The views of a scene show one set of named points, each view turned or mirrored, shifted and resized as a whole, with a little noise and some points left out.

Scene 1
View 1
Bilip: 7,-17,10,25,14,-20,-35,-12,-22,-29,41,-2,2,44,-7,-6,-26,-6,-8,-21,3,4,-11,12,-6,6,7,-19,-9,22,-36
bur: -40,37,30,53,72,-16,25,15,-21,-3,10,25,8,-90,9,-2,22,-2,4,-32,26,-54,-10,23,10,-44,39,-1,36,60,22
dok: -9,38,-4,-36,-16,15,12,-2,18,16,53,51,-8,40,-35,-5,14,9,54,56,-3,6,-9,24,74,-5,-76,-48,-55,38,-5
tenas: -12,33,25,28,37,-6,16,6,-3,-10,35,18,-3,-29,-17,-16,14,16,3,-15,1,-28,-2,30,24,0,9,-27,9,34,18
tuvi: -18,45,10,38,20,38,-16,26,76,-23,61,-8,-31,1,-29,-56,46,29,-11,34,-55,-6,47,89,47,81,-7,-79,-7,10,67
bosu: 13,7,7,-23,-9,-11,1,-18,-27,-5,41,36,5,60,-26,11,-22,3,29,3,8,2,-32,3,32,-21,-37,-18,-38,30,-51
Kato: -34,45,6,62,27,56,0,1,29,-56,28,41,-51,-5,47,26,59,-31,20,56,6,-5,-19,68,12,-26,7,3,-40,61,-8
domef: -4,-26,11,51,32,-18,-49,-5,-13,-36,40,-19,2,24,4,-12,-24,-11,-27,-29,4,0,0,24,-16,16,30,-26,6,15,-15
zase: -24,-17,8,10,38,-55,-27,17,-9,36,39,-16,38,-21,-45,-46,-37,23,-12,-45,-1,-21,27,-1,29,27,2,-56,33,11,29
tud: -10,-22,-3,-21,6,-41,-31,4,-12,35,51,-4,30,38,-48,-31,-45,14,13,-13,1,5,13,-7,41,18,-39,-60,-5,8,-3
fuda: -8,24,9,-8,17,-16,17,-4,-30,11,31,40,9,-2,-18,4,-5,4,30,-5,22,-21,-25,2,33,-36,-24,-15,-16,44,-20
muzed: -35,21,4,33,29,11,-13,4,11,-11,37,20,-9,-10,8,-3,17,-14,16,22,11,-6,-1,35,26,-7,-3,-24,-15,43,10
loga: 29,7,22,-7,8,-29,-1,-1,-14,-8,48,4,10,27,-59,-30,-23,30,-1,-31,-18,-12,-3,14,24,19,-15,-44,-2,9,-6
Gunes: -12,9,13,-29,29,-60,18,7,-39,54,30,25,49,-25,-56,-19,-34,26,23,-44,22,-36,-8,-22,46,-29,-30,-37,19,32,2
segig: 28,38,39,30,22,10,25,-11,-22,-62,31,35,-28,12,-3,11,19,5,1,-19,-5,-23,-41,34,-5,-22,19,7,-14,36,-35
nim: -31,-4,9,53,42,-6,-30,10,7,-20,35,-4,-2,-16,10,-16,3,-5,-10,-11,3,-12,8,31,4,10,24,-26,7,32,11
View 2
segig: 5,11,-20,45,-48,-17,21,22,40,-23,6,-21,49,-18,-54,-39,28,1,-33,62,35,-55,-5,46,-14,-6,-2,-61,-26,25,-3
Kato: -4,19,-3,97,-43,-43,-7,-5,28,-23,-3,-1,107,46,-38,-55,19,4,-15,57,27,-46,8,17,5,-28,-11,-105,-1,-25,-31
Gunes: -6,-30,-25,-28,-30,7,-10,22,4,25,-40,-31,-20,-16,-25,1,-9,4,22,-23,19,-3,-5,21,-18,-19,10,1,-13,-12,42
bosu: 13,-8,-9,-8,-43,-43,36,32,30,7,-49,-14,26,-5,-27,-3,30,-7,6,47,15,-36,-13,37,-35,-14,6,-49,-31,28,6
fuda: -4,-14,-23,9,-44,-16,1,17,17,14,-35,-20,21,10,-34,-12,8,6,4,17,22,-28,-1,27,-21,-17,1,-42,-18,-9,9
zase: 15,-14,4,-15,4,-8,-25,4,16,-31,-10,-25,14,-26,-2,-9,-15,-27,39,-28,1,17,-10,-2,1,-48,26,10,7,-7,46
loga: 21,13,9,-17,3,-8,29,19,26,-15,-19,-20,29,-34,-4,-8,17,-19,10,14,9,-10,-16,22,-8,-30,5,-4,-24,25,24
bur: -22,-14,-35,67,-45,25,-59,-6,10,-15,27,-29,30,6,-50,-47,-25,11,-16,-15,42,-23,11,17,15,-23,5,-39,16,-49,21
tuvi: 25,55,46,47,59,-8,24,-27,13,-35,-4,9,125,24,47,-38,14,-27,20,9,-10,9,3,-27,31,-72,-20,-32,5,-18,-7
tud: 25,-14,6,-34,-7,-42,13,19,21,-14,-50,-16,19,-11,-3,8,9,-24,48,4,-7,6,-17,5,-23,-39,22,-10,-11,10,31
Bilip: 24,-6,-1,10,-34,-48,2,19,43,-52,-7,-17,36,-29,-38,-21,15,-29,9,44,8,-21,-18,28,-13,-27,30,-38,-13,29,17
dok: 11,9,9,0,-16,-41,50,16,8,45,-82,1,62,43,10,4,37,6,25,31,7,-19,1,12,-28,-29,-26,-64,-28,-9,-18
domef: 30,3,9,17,-14,-45,-14,8,49,-84,18,-18,43,-44,-31,-29,8,-36,18,34,1,-7,-20,18,-3,-38,43,-22,2,30,28
View 3
loga: 23,17,15,-26,2,1,5,-18,24,-15,38,4,13,-13,-6,8,11,3,-36,-10,17,9,38,-38,7,38,-3,29,5,2,-30
muzed: 9,-13,5,-11,2,-7,1,8,2,1,9,2,10,24,-18,-9,-3,27,-24,26,-7,15,16,-9,20,-5,-24,-46,12,-10,-38
Kato: 9,-32,16,13,4,-5,32,6,-16,21,11,22,3,51,-19,-2,10,27,-42,72,-6,30,9,7,16,-47,-51,-77,23,-3,-56
tuvi: -1,-10,29,-53,46,-21,14,-49,-1,-94,0,43,-36,39,-27,-13,10,25,-12,13,-7,-11,51,-6,39,19,-35,-27,16,-24,-66
tenas: 3,3,12,-9,-4,4,-9,-7,2,-11,-2,13,0,12,-25,-6,-5,7,-24,16,-4,6,18,-8,29,11,-8,-5,11,5,-43
tud: 35,17,-1,-40,7,-10,-8,5,36,-11,43,-22,28,-15,0,-5,-2,27,-21,-36,14,7,38,-40,6,52,-5,2,-5,-19,-19
segig: 9,-3,22,27,-20,15,18,-8,-7,24,27,23,13,6,-14,17,18,-7,-59,51,6,31,18,-14,6,-14,-15,6,21,21,-48
bur: -17,-8,-2,26,-35,16,-45,11,-22,17,-39,13,-1,18,-33,-4,-32,7,-15,30,-32,8,-13,6,47,-3,11,-8,16,16,-41
dok: 31,13,23,-43,40,-19,39,33,51,22,34,-17,18,22,-20,-16,15,-16,-32,1,43,8,32,-14,-4,11,-50,-47,-10,-24,-50
bosu: 32,12,13,-9,-2,2,24,21,35,40,55,-16,40,-4,-4,7,14,-3,-49,7,33,24,27,-34,-10,16,-21,-5,2,1,-30
fuda: 13,13,8,-4,-10,5,-4,27,21,38,16,-11,24,4,-20,-7,-5,-11,-30,10,14,14,11,-15,8,14,-13,-8,1,1,-34
nim: 12,-18,-7,-4,-14,-1,-14,-11,-10,-17,14,10,5,15,-6,1,-7,53,-26,20,-24,17,19,-18,32,6,-7,-25,18,-2,-28
zase: 15,13,-10,-32,-6,1,-37,-11,17,-38,10,-7,10,-11,-9,-4,-22,38,-6,-36,-12,-2,28,-32,31,58,20,20,2,-8,-19
Bilip: 31,-8,2,0,-20,5,4,-12,5,7,56,1,26,-7,10,18,11,44,-44,15,-4,29,31,-42,2,21,-5,2,15,3,-18
domef: 24,-13,-7,-6,-22,7,-6,-35,-9,-30,48,14,16,-11,11,22,9,67,-41,9,-18,25,35,-45,14,27,3,10,22,3,-17
Gunes: 14,34,3,-18,-17,9,-33,29,32,19,1,-26,28,-18,-21,-8,-25,-14,-14,-34,14,2,12,-25,18,52,17,28,-10,0,-25
View 4
nim: -55,11,15,-15,-11,4,3,5,29,2,-39,-34,17,36,17,26,-3,19,0,-22,-20,-17,18,2,12,-21,25,37,3,-32,-10
fuda: -13,0,-22,-10,0,-15,-20,-6,-2,3,-6,20,16,6,-14,33,11,39,-17,-26,-15,4,22,0,0,-3,26,14,-15,23,-19
tud: -57,-9,-24,3,-21,-24,13,-3,25,-16,-15,-12,9,22,-41,3,31,-10,16,-34,-28,19,12,24,4,16,17,-18,-22,31,38
Gunes: -9,-15,-24,8,-25,-16,-21,10,-2,-4,-15,22,27,-15,-17,-3,29,-3,-14,0,4,29,19,30,-11,22,50,4,-12,50,10
loga: -43,-20,-17,7,-7,-20,-9,3,39,-33,3,-6,2,25,-11,20,25,-12,1,1,-43,1,44,14,-1,4,19,-20,-23,4,6
segig: -23,-1,-5,-12,27,-8,-40,7,24,-19,11,-1,-2,30,21,56,-6,51,-29,-4,-43,-24,48,-21,-2,-20,5,23,-27,-26,-56
muzed: -29,14,-13,-25,-7,-14,8,-30,11,16,-36,4,18,25,4,45,-4,18,4,-37,-35,-25,27,-2,13,-29,23,27,19,-36,-24
Kato: -29,30,-10,-42,22,-7,-7,-34,6,23,-30,2,7,44,18,75,-25,71,-7,-61,-49,-45,27,-36,21,-53,3,52,7,-63,-60
tenas: -23,-1,-7,-14,-11,-10,-9,-6,16,-2,-26,1,19,16,14,30,2,3,-3,-3,-23,-15,38,6,0,-21,34,21,9,-27,-22
bosu: -33,-5,-34,-6,17,-28,-19,-8,12,-17,21,14,-1,21,-39,43,16,44,-10,-44,-43,5,23,-6,5,5,-5,-11,-42,34,-13
dok: -21,-3,-74,-23,2,-53,15,-66,2,6,-3,45,1,21,-60,51,21,14,21,-78,-73,-7,24,0,18,-7,-5,-38,-6,15,6

In a view up to two points have been moved. Name them for each view, in the order of its rows, or write none.
view 1: domef
view 2: segig
view 3: tuvi
view 4: muzed, dok
